Points on a hilly landscape, in no order, each with its height.
A ball rolls from a point to the lowest of its 2 nearest points, and stops where none of them is lower. Distance is the straight distance between rows; heights are no part of it.
gazuz: [123  62 106 139  93  76 123  70  76  98  57  80  80 110  93 146 100  90
  93  73 108  99  88  86 100 102 109  80 125  77 102  77  70 133  93  70
  62 113  77  84 102 139 100 110  83  49  89 127  70 123 114 104  85  91
 121 134 121 123  92  86 121 150 114  88  87]  height 574
mekim: [104 112  93  42 133  93 137  74 120  93 103  77  81 131 101 111  80 123
  73  85 129 125 101 141 109  91 117 113  72 140  99 119 116  69 105  94
  81  99  65 116 127 129  48 110  90 118  79  89 110  99 111  77  96  69
 107  80  97  86 129 115  95 106  91  99  84]  height 608
Toter: [128  62 114 141  87  68  77  96 109 100 123 114 102  88  90  84 135 102
 117 118 102  90 105  59  86 110 101  98  81  88  96 111  88 138 103  65
  46 116 122 101  87  65 159 105 115 118 120  93 101  71  93  79  78  88
  64 138  82 108 100 104 133  92  91  80 113]  height 416
kudud: [120 111  65  67 123  58 151 101  95 113  78  75  83 136 107 127  91 140
  87 110  99  88 126  92  79  82 110 154  99  86  88  96  72 130 104 110
  75 115  61  94 105 131  71 119 117  85  92  82 122  95 123  95 106 103
  95  99 106  81 121  95  89 120 110  72 112]  height 676
zorel: [103 102  94 131  85  95 117  98 116  95  80 113 103  93  94 104  96  95
 121 100 122 129 115 115 112  90 103  87 124  98 108  67 106  67 124 123
 122  65  63 143 108 105  73  99  76  77  89 142 107 107 124 102  81  81
 113  68  81 144  65 135  75  94  91  99  91]  height 478
bafo: [112  74  88 127  87  90 103  90 110 114  91 125  99 102 117  90 102 102
 113 100 136 137 106 106 123 108 105  90 136 115 115  78 112  78 131  88
  97  76  81 153 109  88  94  96  78  91  79 143  81 101 108  74  94  83
 106  94  75 151  73 126  75 101  91 102  84]  height 421
Nefe: [ 85 115  87 117 109 124 122 108  99 114  73  97  95 109  95 126  89  91
 112  82 109  93 107 114 123  94 101  85 133 100 106  82  90  94 106 122
 129  87  80 102 113 116  75  96  95  76  87 122  77 125  95 112 105 106
 115  81  85 116  84  96  82 103 101  97  90]  height 576
Bek: [100 114  98  90  96  89 112 114 118  86 126  98  99 100  79 103 126 120
  92 135  77  75 115  74  68  70 106 118  57  78  74 112  87 134  86 120
  77 124 101  82 100 112 115 104 127 118 139  78 140  78 110 100  93 103
  62 110  88  67 127  97 117  88  90  84 108]  height 605
Kava: [ 96 118 120  83 107 104  90  73  99 134 108 107  85 105  97 102  78 106
 105  85  74  53 100 113 126 104  90 108  58 122 142 122  94  97  88 107
 129 110 102 103 118  78 144  83 104 130 100  69  82  90 106 111 108 119
  97 113  93  92 120  84 121  82 104 128 102]  height 626
bame: [ 94 101  86 155  84 107  91 112  75 126  76 115 121  81 125 112 104  98
 118 116  88 112 115  76  97 109 108  97 162  50  99  73  79 119 124 104
 125  74 108  97  75  82  86 115  94  50  99 130  88 110  92  97 113 123
 114  87 109 138  67  91  62  99  89  82 111]  height 321
susa: [112  74 119 104  96 122  99  81  97  87 116  83 118  81 103  96  96  86
  70  85 107 112  82  99  99 128  98  85 115  97 105 108 111  76  76  70
  81 105 130  70  71 124  91  91  75  82 113 109  77 118  87 119  89  91
 127 121 137  91  87  97 119 128 101 138 104]  height 44
kogig: [125  95 101 111 109  65 131  77 106 110  89  94  94 106  93 128  97 110
  88  90  95 102 113  97  98  94 113 119  90 102  98 103  82 124  96  88
  71 111  74  95 104 110  97  99  91  85  98 102  96  99 120 100  91  95
 102 122 113 102 102 106 110 122 104  96 107]  height 251
ketat: [ 60 135  95 101 100 108 100 140 115  87 100 110  98 110  89  90  92  85
 119 122  90  72 127 103 107  65  79 108  72 102  93  74 105  92  88 154
 144  96  87 111 138  79 103  90 115 129 120  85 116  78  79 112  93 108
  65  52  44  83 106 111  71  66  80  86  70]  height 673
noro: [ 87 113 106 167  81 123  86 121  86 116  77 105 110  68  82 139 104  78
 125  74  88  62 100  71 117 107  86  88 138  68  91  77  73 132  83 108
 128 105 100  68  90 104 118  96  93  51 113 118  72 114  96 133  89 129
 103 111 106 118  76  71  91 124 100  99  98]  height 438
rari: [147  96  86  68 133  61  91  72 103 110 110 104 101 116 129  84  92 124
  57 111  99 133 120  91  81  96 107 151  74  95  77 146 109 103 110  55
  70 102 108  90  74  92  73  94 109 108  89  77 123  97 118  76 107  99
  95 128 167  73 104 112  93 102  94 109 144]  height 534
lan: [ 82 162  98  95 110 116  90 123 122 113 107 116 120 101  89 110  80  87
 112  97  85  83 101 124 108  89  91 115 105  91  90  99 108  73  74 138
 161  89 107  95 116  98  71  91 103  97 107  91 104 108  63 111 108 114
  97  65  94  86  79 111  70  96  94 117 109]  height 636
megud: [ 87  85 120 111  80 134  83  96  92 107 123 100 130  67 106  82  98  74
 108  75 106 110  63 109 111 142  71  59 149 107 104  85 115  58  88  93
 108  88 142  95  86 105 108  86  62 100 107 112  54 123  76 115  94  93
 130  87 109 102  61  95  87 114  83 143 101]  height 219
vafo: [ 90  69 105 124  73 120  91 101  82  74 106  89 120  77 126  73 140  97
 101 103 101 137  93  80  80 122  91  68 156  69  96  82 107  97  97  85
  85  91 125  94  61 120  91 101  89  69 108 125  83 102  99 102 100  93
 128 101 115 127  82  88  95 108 102 104 106]  height 343
Tanur: [113 133  98 116  95  90  90 102 116 112 104 113 123  79  92 113  78  95
  95 109  80 107 107  99  99  97 107 122 116  76  96 117 109  75  93 123
 137  70  99  93  78  99  75  92  87  80 102 109 122 109 105 110  94 109
 104  90 140 111  66 122  76  97 101 122 130]  height 591
duli: [ 84 112  98 169  85 119  75 123  74 128  75 118 117  73 111 119  94  85
 139  93  88  74 108  67 114 113  90  93 151  68  96  73  70 140 102 103
 138  97 111  87  85  65 120 107  95  57 102 115  75 112  84 117 106 138
 103 103 103 127  75  68  70 104  94  87 104]  height 388
siba: [ 92  69 117 132  65 126  74  94  91  87 113  92 123  65 118  70 129  82
 114  84 104 131  77  86 102 142  71  59 159  77 108  74 113  94  79  87
  90  94 130  93  69 102 113  94  71  80 115 122  57 108  83 111  90  93
 124  96 104 125  76  84  90 113  93 129  96]  height 284
vog: [112  99 102 124  95  92 100 113  89  91  94  98  97  92  92 114 128 105
 101 107  68  68 113  60  66  88  87 107  90  71  86  96  57 163  95  91
  81 126 104  64  89  95 132 108 121  90 132  87 107  96 102 112 107 123
  81 140 106  89 109  79 125 116 100  86 118]  height 540
divul: [ 93 130 100  91 127 124 109  92  99 133  82  94 106 113  91 139  58  89
  97  73  89  79  80 135 121 114  99 103 109 123 118 107 101  75  95 110
 129  86  98  88 110 107  80  97  85  90  77 106  84 127  87 110 108 109
 120  89 108 105  82  99  98 121  94 114  95]  height 617
nuzu: [ 86  75  86 107 115  72 144  96  97 105  73  69  63 117  72 144 102 111
 109 106 127  62 102  80 112  93  89 107  97 107 113  58  59 128 128 125
  69 130  43 119 139 113 126 116 100  84  84 109  89  73 133 124  78  98
  95  86  48 107 122 120 117 104 111  69  48]  height 790
nane: [ 79 100  89  96  90 112  70 127  93  92 123 121 117  81 126  50 124  98
 106 126  93 126 100  90  88  82  92  96 121  86  73 110 119  95 103  97
 114  96 134  96  81  92  98  96 115 107 116  98 119  98  75  91 116 113
  93  88 106  95 100  95  70  80 107  95 111]  height 159
dutif: [111 122  70  74 113  76 136 115 105  99 103  80  92 123  99 120 108 133
  87 128  93  80 131  81  74  74 112 137  80  83  81 104  86 137 100 126
  84 116  79 100 107 124  84 117 130 104 113  74 140  79 119  95 107  98
  70  96  93  72 117 100  97  97 102  76 110]  height 642
tegad: [118 103  88 111 110  93  99  96  93 123  90 103 103 101 115 107  86 106
  86  96  85 109 122  90 106 103 104 111 111  96  99 109  83 119 112  91
 101  92 100 101  91  84 100  95 100  84  93 105  85 109 100  98 117 120
  98 117 117 107  94  91  85 100 101  95 116]  height 112
vika: [135  99  90 140  92  58  93 102  90 102  77 111 109  86 108 118 105 116
 106 131  90 113 116  60  66 105 107 124 121  51  79  93  76 129 136  85
  75  78  91 104  63  72 114 112 113  78  97 109 133  74 118  85 106  97
  92 115 119 131  74 122  98 110 101  63 137]  height 142
komar: [ 94  84  92  68 114 126 104  95  82 111 106  98 109 107 126  74  94 100
  79  95 110 138  99 114 103 108 111  77 137 112 106 114 119  78 115  82
 103  83 126 111  82 105  75  97  96  96  79 117  85 122  73  81 123  98
 124  92 118 103  90  93  79  86 100 106 104]  height 667
laz: [ 87 131  89  50 129 126 106 111  79 135  91  96 100 128 123 116  67 103
  84  93  71  81  87 106  96 108 108 102 119 107 112 123 108 102  91  95
 135  85 124  82  89 106  72 104 120  93  65  71 101 122  69 100 143 121
 113  96 128  87 110  71  93 102 109 101 114]  height 475
geduv: [ 97 104 132  59 108 111  85  84 112 107 134 103 102 102  83  78  76  89
  75  72 111  99  68 149 125 115  98  98  47 147 118 130 135  48  92  88
 111  97 123 104 125  83 115  88  97 158  89  75  93 112  90  90 103  88
 102 101 105  73 119 105 127  80  93 136  96]  height 275
pab: [ 65  59  96  95  71 136  96 115  80  81  98  92 108 106 119  77 122  87
 107  85 121 105  83 106 116 112  80  33 132 124 119  74 116  99 115  94
  81 105 108 116 111 112 113 109 109 105  97 121  66 118  85  97 100  80
 104 110  60 107 113  72 111  87 114  92  73]  height 609
Rozet: [ 98 116 103  92 121  91 121  72 101 121  66  59  60 117  70 161  76  94
 109  66  99  75  70 132 104 101 110 132  80 108 119  92  79 107  89 109
  92 132  64  71 122 117  96 108  67  83  88 104  87 112 118 111  89 104
 123  97 106  89 124  95 122 140 111 108  73]  height 709
vilo: [112 132  97  92 124  98 103  82 133 132 108 110 106 107  80 123  63  93
  90  76 102 110  98 144 130  92  96 134  84 126 114 113 111  40 115 111
 139  68  67 120 122  92  54  87  73 114  87  97 103 114 100  87  86  96
 119  59 103 108  78 133  69 109  80 128 102]  height 657
totiz: [108 103 111 113  98  90  97 112 108  90 115 103  99  84  79 104 125 101
  95 114  72  69 111  70  77  84  94 109  65  81  85 117  75 146  78 100
  84 130 112  64  86  95 133  99 120 111 144  81 120  91  99 112  94 119
  67 131 107  77 120  87 125 100  94  92 111]  height 573
Pil: [ 99  77  86  65 103  99  89 105  81  90 113  92 103 106 135  72 119 113
  71 114  89 119 102  78  76  98  97  88  85 100  86 115  92 127 119  64
  74 112 131  95  87  94 107 107 134 113 108  90 102 112  92  83 122 103
  82 140 112  83 124  77 114  93 107  79 117]  height 520
nopuv: [ 84 109  77  92  87 108  87 141  91  74  97 126 104  99 125  51 113 101
 123 145 116 126 125  99  93  80  98  91 127  97  75  79 125  78 115 127
 118  76 120 135 113 107  73 106 120  96  99 124 125  86  88  89 110  84
  95  56  77 108  85 120  58  73 112  75  81]  height 147
Venuf: [100  76 113  74  88 105 102  92 109  38 137  87 113  85  98  66 131 105
  70 108 120 131  86 109  75  99 122  77  85  98  71 113 121  79  82  91
  72 107 118  90  72 149  77 107 112 104 109 106 121  98 112  96  89  71
 110 110 124  82 114 109 123  94 108 115 107]  height 261
biru: [ 64 136  76  59 121 134 121 126  86 104  83  80  84 147 104 127  76  93
 116  90  89  55  96 119 100  97 106  97 108 110 115  93 100  98  84 131
 150 103  85  97 122 113  77 108 132 104  75  77 101 106  74 113 130 121
 101  66  81  88 114  82  91  89 105  90  83]  height 556
fitu: [124  59 103 122  85  85 104  82 115  94 106 107 103  96 104  85 114 100
  93  95 133 140  99 103 114 107 114  80 115 112 109  86 113  87 113  74
  73  92  86 134 100 105 103 101  84  89  86 128  82  99 108  75  83  69
 108 112  95 139  81 124 106 103  92 112  91]  height 362
raleg: [133  79 125 149  95  72  91  88 115 117 108 120  96  82  67 114 115  99
 133  98  96  76 108  69 107 112  99 101  87  96 114  99  75 135  95  88
  72 111 100 101  98  46 171  94  90 112 105  92  85  71 108  99  81  95
  70 131  68 125  96 105 120  98  86  90 102]  height 360
zalur: [ 94 113  52  48 130  93 142 118  82  97  81  54  79 157 121 122  89 119
  87 102 104  87 123 107  85  94 113 117 108 102  97  91  82 120 108 123
  94 109  73 101 118 140  63 122 126  88  73  90 109 104  96 101 112 107
  96  86  86  78 122  82  91 108 117  73  87]  height 641
bemi: [116 136  90  58 131  95 123  82 127 123 102  93  94 126  99 116  65 103
  83  80 109 114 100 141 121  91 103 133  80 127 112 124 114  55 111 102
 120  76  63 109 123 103  45  98  82 114  76  88 106 110  97  82  99  88
 115  75 102 100  97 122  73 109  86 117 100]  height 639
ped: [ 77 105 116 121  76 118  70 118 100 111 106 124 104  81  96  83 101  84
 123  94  82  67  93 101 124  99  76  81  91 111 112  96 105 107  91 118
 128 103 115 100 114  56 148  87  97 122 115  86  80  99  85 113  97 123
  91 112  76  97  99  78  99  80 101 109  98]  height 569
vopi: [102 119  99 123  83 102 101 121 106  66  88  94 113  77  88 115 123  99
  96 108  76  97 110  78  56  89 107 104 112  56  73  96  83 131  89 119
 100  98  92  67  65 132  87 111 119  68 127  98 136  98 112 124 100 104
  94 107 122 101  89  95 116 110 110  93 124]  height 468
sabo: [100  91 109  61 108 119  80  86  80 121 110 111  95  98 126  82  80 103
  87  89  88  98  89 108 116 118 101  85  90 127 124 137 121  86 100  73
 118  93 143 104  89  83 121  90 109 121  87  76  85 110  82  99 129 112
 106 125 132  90 113  75 115  92 113 121 112]  height 372
vufo: [ 75  65  97  87  84 135  86 112  69  96 103  99 114  99 135  59 113  93
 102  88 115 126  80 109 113 123  91  50 152 117 114  86 118  96 114  88
 101  92 124 112  87  97 101 104 101 100  82 113  71 116  69  91 114  95
 120  99  86 116 101  72  91  86 111 100  87]  height 638
venu: [ 90 128 119  70 116 118  98  70 100 124 102  79  74 112  85 125  70 102
  99  79  83  50  72 132 115 111  97 116  53 120 144 119  90  90  79 111
 111 129 104  76 130 100 126  95  97 130  94  73  87  96 104 112 102 108
 119 104 103  74 129  84 145 111 109 128  86]  height 653
gidak: [ 83 120 114  87 121 133 111  94 112 104 103  79 100 104  75 132  82  86
  87  67 103  90  66 145 104 111 101  98  87 115 109 102 112  73  86 110
 106 120 103  63 118 127  79 103  76 106  98 100  87 118  83 109  99  86
 122  94 102  84 106  93 132 137 100 120  83]  height 649
Gupot: [ 79 116 122 110 104 124 111  89 126  74  94  75  94  95  60 129 103  92
  95  67 114 102  66 132 115  99  95  88  70 101 107  77 106  84  84 119
  91 134  82  73 126 142  84  99  75 107 113 112  90 105  99 113  87  89
 119  78  83  97 101 101 143 130  95 102  73]  height 675
pulud: [123  98  86  96 112  70 104  94  89 144  98 114  93  99 116 101  86 117
 100  99  85  97 128  88 108  97 109 129  95 113 109 120  86 125 121  92
  99  97  92 115 102  50 123  85 101 113  82  89  93  91 115  90 112 118
  83 115  99 111 106 101  85  86  99  85 120]  height 221
Sib: [117  73 104 145  82  77 130  84  99  81  67  90  85  99  75 145 122  97
 110  88 111  97 100  80  93  95 116  78 118  69  90  60  73 130 100  98
  65 112  64  93 101 148 101 115  95  48 104 124  99 102 134 111  81  79
 112 113 100 128  88 109 131 138 114  77  82]  height 518
vep: [ 86 105  93 103  87  85  86 129 111  97 122 126  94 105  87  76 118  98
 118 147 112  87 122  77 103  70  90 108  69 114  85  99 117  97 106 116
  85  96 112 128 117  73 142  97 114 143 125  97 135  56 101  80  96  93
  54  90  50  89 116 124  83  60  90  65  86]  height 674
lev: [130  61 106 110 102  73  81  92  89  91 113 104 102  94 117  81 125 104
  89 112  92 108 108  70  78 115  95 100  84  91 102 116  79 141 106  52
  60 118 132  91  83  68 134  99 111 110 112  88  94  96  92  90 101 105
  75 150 110 100 110  86 132 104  96  83 117]  height 465
vemi: [ 68 121  80  53 119 136 106 126  80 115  86  98  91 132 119 105  73 101
 108 101  78  74 103 104 103 100 104  81 121 117 119  98 102 105  97 110
 149  92 105 107 112 101  80 102 133 103  74  79 101 118  70 104 147 124
 103  73  95  92 111  75  82  76 113  94  96]  height 521
fipit: [119  98 105  40 130 106 120  85  92  97 101  72  92 125 125  97  88 113
  60  94  97 111  91 118  75  99 117 107  73 118  97 135 106 103  89  69
  69 104 117  75  89 125  69 111 111 109  82  82 108 122  93  87 113  93
 105 126 136  60 140  83 117 117 108 107 112]  height 517
fonip: [ 93 150  96 116  93  94  82 115 120 104 113 118 124  79  81 103  72  78
 108 106  77 100  97 112 101  94  95 123 116  77  91 102 115  53  82 143
 161  63 109  99  93 100  69  90  85  87 100 106 127 104  92 108  91 107
 110  61 123 107  56 132  67  87  95 130 125]  height 613
duf: [100  78  96 143  71 105 118 106 100  66  71  91 102  89  86 115 132  93
 114  99 120 116 103  83  97 105 106  57 133  78  92  59  91 111 112 114
  80 100  72 114  92 138  94 114  97  56 104 134 102  97 124 113  87  71
 113 100  80 133  78 105 120 119 114  84  82]  height 457
mag: [146  67 127  93 106  44 109  50 116  76 113 103  89  97  94  96 107 119
  70 106 108 128  97  98  90  96 133 127  55 119  86 131 112 106  93  44
  50 116  97 101  82 120  79 102  93 100  96  74 123  85 132  77  64  78
 104 133 159  74 107 135 129 111  91 123 115]  height 448
naku: [ 90  99 122 118 101 110 114  87 131  75  99  98 105  98  65 109 108  95
  95  75 126 123  85 130 120  91  96  84  70  99 102  76 112  70  97 117
  97 117  65 113 123 122  81  96  76 104 111 112  95 104 113 105  80  81
 118  67  77 111  92 112 124 109  84 110  74]  height 684
Zemu: [ 81 141  93 104 102 114  96 129 116 102  98 118 106 107  92  98  88  90
 119 107  92  84 122 114 110  72  90 105  97 100  93  90  96  93  91 140
 150  89  93 111 127  86  89  89 108 105 111  95 105 101  76 110 106 114
  83  64  69  91  89 106  61  79  95  95  92]  height 655
dila: [ 90 122  81 135  79 103 106 142 102  68  86 103 102  84  82 114 129 108
 122 132  81  69 126  59  54  72  93  93 107  59  68  77  81 141  99 131
  92 108  90  82  85 120 110 120 135  82 144  94 147  78 107 117  99 105
  74  97  81  93 105  92 115  99 108  71 103]  height 396
Pofu: [ 99  96 107  99 112 102 113  81 132  92 101 107 104 115  70  98 102 102
  96  81 129 125  98 126 130  85  96 101  59 127 104  88 109  67 113 109
 100 107  62 138 139 100  88  93  76 128 102  98  94 100 120  96  81  83
  96  65  61 106  98 118 110  91  80 102  70]  height 664
vepif: [ 94  89 102  61 126  96 131  72 117  81 105  78  84 128  80 103  93 114
  80  87 137 122  90 126 118  93 104 100  53 151 109  98 108  74 114  95
  71 114  61 136 148 119  78 104  83 134  85  94  95 100 122  83  84  67
  98  74  68  91 125 111 122  83  83  92  61]  height 640
vuvug: [ 88  80  95 126  70 120 107 109  90  69  91  93 117  84 108  83 132  95
 103 103 114 126 103  91  81 109  97  62 150  79  91  77 104 104 107 108
  91  98  97 104  82 135  84 107 103  65 106 136  94 107 106 108  97  81
 123  96  94 125  84  98  96 106 116  94  95]  height 398
Mal: [107 111 113 113  99  97  69  99 101 128 114 120 104  80 101  93  86  94
 113  95  72  67 103  89 120 113  92 112  77 109 114 129  97 108  83 101
 125 107 125  98  99  48 155  78  99 117 109  75  84  97  93 114 108 129
  82 132 109  93  96  78 105  87 101 119 115]  height 597
kivu: [105 111 120  85 115  99 108  63  94 117  80  71  67 114  76 140  74  97
  98  74  90  68  64 131 100 116 110 121  67 115 136 113  84 113  80  89
  84 133  95  68 123 109 115 106  79 102  92  83  82 107 113 114  92 108
 124 120 121  72 129  84 141 133 115 118  84]  height 680
Bogu: [108 103 101 105  87  90  91 106 113  79 118 101 116  71  96  87 102  89
  88 114  90 133 103  93  82 102 108 116 110  81  78 115 116  81  84 112
 111  74 107  98  61 108  79  89  88  86 100 115 135 101 118 104  90  99
 110  98 139 112  73 126  91  90 103 119 127]  height 560
nodu: [134 100  97 130 110  59  96  92  97 133 102 127  98  90  96 105  98 117
 116 111  91  85 129  70  96 101 101 131  92  96 101 117  79 140 116  84
  84 102  94 109  89  38 152  91  96 114  96  90  99  75 110  89 105 111
  75 125  93 119  97 111  91  97  93  83 123]  height 292
Migo: [118  97  89 146  91  82  84 104  74 115  79 112 119  81 128 115 104 108
 103 125  88 111 120  67  82 108 109 117 141  37  91  85  70 130 135  89
 103  75 105  89  62  74  99 114 103  58 108 119 110  96 102  94 117 114
 105 111 128 136  71  95  84 110  87  72 126]  height 245
Kilu: [ 99  89 101 101  97 109  74  93  89 131  96 127 100  99 126  78  86 100
 116  90 102 108 101 113 133 116 100  92 114 128 130 107 110  93 117  94
 128  79 114 138 108  54 124  89  89 111  69 107  68 106  90  88 119 117
 106 109  86 125  87  91  83  76 103 101  98]  height 715
sado: [ 94 103  96  93 102 111  82 105  97 132  94 135  99 112 119  70  78  86
 116  94 115 120 100 131 140  97  95  99 121 135 117  98 113  64 120 101
 144  65 104 149 117  58  93  86  83 118  68 123  77 117  79  82 116 110
 114  68  80 125  75 119  55  70  90  96  97]  height 694
Guz: [ 85  68 108  87  71 101  92 103 110  34 135  98 114  83  95  48 140  94
  87 113 127 138  83 104  74 104 109  65 104  97  67  93 131  73  83 108
  80 100 112 110  82 136  89 102 106 113 113 115 120  89 118  94  86  66
 111  92 104  96 102 115 110  81 104 111  99]  height 195
reko: [ 68  99 111 154  72 132  87 121  97  97  86 106 107  82  77 117 117  78
 137  74 101  55  90  90 115 100  75  61 124  88  94  60  86 132  84 126
 118 120  87  80 113  95 132  93  99  85 123 111  67 111  92 128  85 117
  98 104  69 112  94  70 105 106 103 101  75]  height 493
Voza: [108 102 103  55 129 120  85  78  66 132  97  99  99 110 128  99  63 102
  73  91  78  91  83 105  98 132 100 101  97 118 125 137 113  90 100  65
 116  91 148  77  81  88  90  99 108  99  76  66  87 125  80 109 137 114
 117 120 148  80 115  70 115 115 107 119 113]  height 420
vev: [129 105 113  86 120  63 129  67 117 113  93  90  89 110  90 126  86 120
  78  94  90 103 107 112 100  89 118 142  71 108 100 127  99 108  91  90
  73 111  74  83 105 109  75  96  82  95  99  79 113  95 118  89  84  93
 100 116 129  80 110 113 101 123  95 116 115]  height 330
nobi: [ 79 116  80  56 117 123 130 115  97  81  94  68  81 138 103 118  92 108
  91  95 104  87 100 120  96  93 113  98  92 112 105 102  98 100  93 126
 100 112  78  85 119 130  77 115 121 103  90  89 104 108  89 102 110  99
  98  89  76  81 127  81 103 102 106  88  76]  height 599
Vak: [117  90 110  49 124 116 109  77  67 114  87  79  85 120 131 103  73 104
  61  90  82  92  77 107  72 123 101 103  84 110 117 136 103 104  97  57
  82 104 142  61  82 107  86 113 113 104  81  67  95 127  87 108 131 107
 117 133 153  58 128  70 127 133 113 114 116]  height 467
mivu: [101  78 110  93  93 129  80  83  85 103 133  97 127  68 111  83  85  78
  90  86 100 106  73  91 106 150  81  88 125 110 106 115 115  62  81  70
 102  98 155  71  62  94 105  88  72  97 112  96  68 118  75 122  96 107
 122 113 137  88  77  88 102 123  90 144 110]  height 143
vaku: [ 85 129  90  95 131 102 127  94 113 102  72  57  73 125  66 153  89 106
 118  82 106  76  88 127 116  91 102 132  76 101 118  76  70 100 100 133
 116 132  43  83 142 119  84 100  85  96  90 101  96  93 117 121  92 110
 105  62  71  99 118  96 113 118 100  90  62]  height 739
Lumo: [ 48  82 114 125  61 131  74 120  89  99  99 113  99  91 100  85 110  77
 137  87  84  58  88  97 121 103  68  51 100 110 120  71 103 113  92 120
 118 113  99  97 126  77 153  89 108 118 114  96  76  98  88 114  95 113
  92 107  55 108 114  68 108  80 104 105  80]  height 539
leg: [ 86 128  96 110  92  84 100 126 116  88 106 115  91 109  73  97 109 111
 120 147 111  80 131  75  96  58  90 112  73  98  90  85 101 101 111 141
 104  96  89 127 129  77 123  98 111 129 125  94 130  48 109  99  92  91
  56  64  48  88 107 128  75  67  87  69  74]  height 691
Bom: [103  67 115 122  66  95  86 102 116  63 118 105 112  79  94  58 134  88
 111 105 126 139  84 111  98 114  99  68 119 100  89  72 129  69  89 102
  89 100 101 133  92 115 102  99  80 106 101 130  98  87 114  89  78  69
 112  90  86 128  76 129 104  84  96 126  93]  height 285
pufov: [100  95 114  48 114 115  72  94 101 108 138 106  99 101 104  65  77  89
  74  91 101 109  87 127 119 109 102  98  76 142 105 143 139  57  91  79
 111  88 142  98 102  83 113  83 114 153  88  73 100 111  81  84 113  99
  98 120 126  69 124  96 105  78 100 127 113]  height 320
gel: [116 112  91 153  85  71 113 110  97  97  71 108 102  89  88 134 109 118
 129 126 109  95 126  56  74  97 103 103 129  59  86  75  68 137 126 105
  76  81  80 113  74  83 126 125 117  68 101 120 119  69 123 100 100  93
  89  95  88 135  79 126  99 110 110  51 127]  height 246
zubel: [ 41  64 105 113  57 127  85 124  85  83  95  96  96 109 103  86 117  81
 127  92 105  74  83  95 119 108  69  34 106 119 122  57 107 112 100 111
  94 115  93 115 131  95 139  97 121 110 111 115  73  97  95 103  88  91
  93 100  33 106 120  72 119  83 104  91  63]  height 572
butid: [ 94 105 100 100  91  80  61 132 101 119 122 142  88 103 108  54 107  93
 123 139 103  88 114  81 117  72  96 123  78 124  93 103 127 104 112  95
  96  87 128 128 117  41 160  88 110 161 117 101 132  57  87  73 104 112
  57  95  44 103 110 125  66  56 101  70  96]  height 656
bimi: [127  94  85  48 127  82 129  67 100  93 101  84  91 131 123  93  87 125
  59  96 118 133 110 120  81  94 126 115  83 124  90 128 116  91 107  71
  59  95  86 111  97 140  47 109 100 105  82  95 113 111 112  72 102  74
 111 111 133  73 119 107  96 111 103 100 112]  height 567
Kaz: [115  97 111 116  90  86  45 102  98 132 126 136  98  78 112  71  94  92
 123 107  76  82 107  87 124 113  94 119  72 113 119 134 109 109  95  82
 118  99 133 110  98  22 171  75  98 144 106  73  96  83  90 101 106 129
  70 133 101 108 105  91 101  71  99 107 116]  height 618
Karub: [108  69 114  75 100 117 108  87  98  60 132  83 112  86 116  72 120 101
  62 101 118 128  82 102  76 110 101  76 101  96  88 118 119  76  85  68
  71 106 131  76  67 150  73  98 103  97 111 107  94 113  95  98 100  83
 117 115 141  75 114 103 117 114 106 130 115]  height 177
Lata: [ 83 115  82  82  86 100  86 130 103  61 121 113 108  91 114  50 119  97
 103 137 109 126 111 100  78  79 105  95 109  87  64 103 125  76  90 132
 115  84 117 113  93 120  70 103 125 103 106 105 140  89 100  94 108  87
  96  68  95  88 103 113  73  79 113  88  98]  height 37
Lok: [107 100  83  51 117 112 112 112  94  81 108  81 104 119 125  90 110 119
  65 110  92 108 105  97  68  84 106 100  89  95  79 123  95 115  99  83
  79 108 115  78  84 130  69 116 135 106 108  86 112 116  88  85 119 102
  88 118 120  67 130  73 110 105 110  92 119]  height 563
sozuf: [115 104  92 104  87  83  97 118 107  68  98  95 114  74  96  88 114 102
  91 118  91 124 112  87  64  93 119 107 104  74  65 110 104 104  99 116
  94  83  97  99  54 117  77 107 106  79 104 114 148  99 124 109  98  88
  96 101 131 106  86 119  99  94 109  93 125]  height 525
lim: [ 97 120 102  92 111 108  97  98 120 127 100 130 108 109  95  85  73  83
 111  93 114 116 108 138 133  86  94 115  95 124 105 104 114  42 112 113
 151  63  85 141 127  73  75  85  79 116  85 107  81 118  94  89 104  99
 114  52  89 109  77 131  59  80  81 110  99]  height 677
pob: [147  77  99  75 116  62  88  75 106  73 121 105 105 101 117  76 108 116
  64 116 101 133 102  90  73  98 114 131  67  92  72 142 111 100 100  52
  66 108 116  88  61 109  80  98 113 103 100  85 129  93 125  82  90  94
  95 137 173  72 103 124 116 106  95 113 138]  height 500
noz: [104 111  88 163  78  93 106 127  94  89  76 105  98  87  78 129 126 107
 136 126  93  74 124  47  65  90  97  87 121  54  80  70  65 152 108 114
  82 103  86  92  88  97 134 119 124  73 132 110 116  73 111 115  98 107
  80 103  75 116  96 104 105 109 114  59 108]  height 328
Luro: [106  99 115  99  87  81  61 104 102 129 128 134  92  97  94  67 101  90
 117 112  96  90 107  96 121  89  97 122  69 128 111 121 110  97 105  93
 115  95 112 124 118  35 165  77  96 152 100  81 105  70 106  82 101 109
  63 112  67 103 114 111  89  55  97  94 104]  height 637
pigov: [ 93 108 100 158  83 111 106  98 107 110  73 107 109  83  90 122  90  87
 127  88 112 105 104  99 128 103  92  79 146  79 111  63  89  90 108 125
 130  81  79 112  94 112  87  99  76  57  94 146  81 117 108 118  88 101
 119  86  94 140  61 112  83 111  90 107  99]  height 531
vub: [131  99 125  69 119  50 126  59 126  95 100  87  80 111  86 123  86 130
  74 101  98 114  92 117  93  94 129 150  46 114  97 139 106 107  80  69
  60 127  79  84 109 117  65 102  78 103 103  64 127  87 117  77  70  87
 105 117 144  58 120 123 114 133  94 123 120]  height 385
vebug: [ 78  98  88  92 123 100 133  96  97  97  65  56  62 132  72 143  96 111
 111  91 115  68  82 113 118  95  97 119  78 109 124  65  67 108 117 128
  99 136  36 102 144 126 102 108  96  94  77 110  89  94 125 126  80 108
  96  70  55  99 128 101 121 107 102  78  42]  height 761
kago: [ 83  80 105  91  90 113  54 114  81 104 131 118 120  72 139  40 131  86
 104 111 100 136  81  91 107 118  83  91 128  87  86 109 123  91 101  70
 103  90 159  92  75  71 118  97  97 117 117  99  93 102  68  97 110 118
  99  98 112 104  94  82  68  85 101 114 105]  height 234

For each start below, name the point where the ball stops.
mag -> tegad
Gupot -> Guz
duf -> susa
lev -> tegad
vopi -> vika
zalur -> geduv
Rozet -> Lumo
vep -> Lumo
zorel -> Guz
bimi -> geduv
ketat -> vika
Lok -> geduv

Call two points neighbours if one is among the 2 nearest of the other. Go from one point of each pair to the other, from neighbour to neighbour, staying as low as possible. Name the highest point that can't be avoided.
vika and Lata -> vufo
susa and Guz -> Venuf
tegad and geduv -> Lok
Guz and geduv -> gazuz
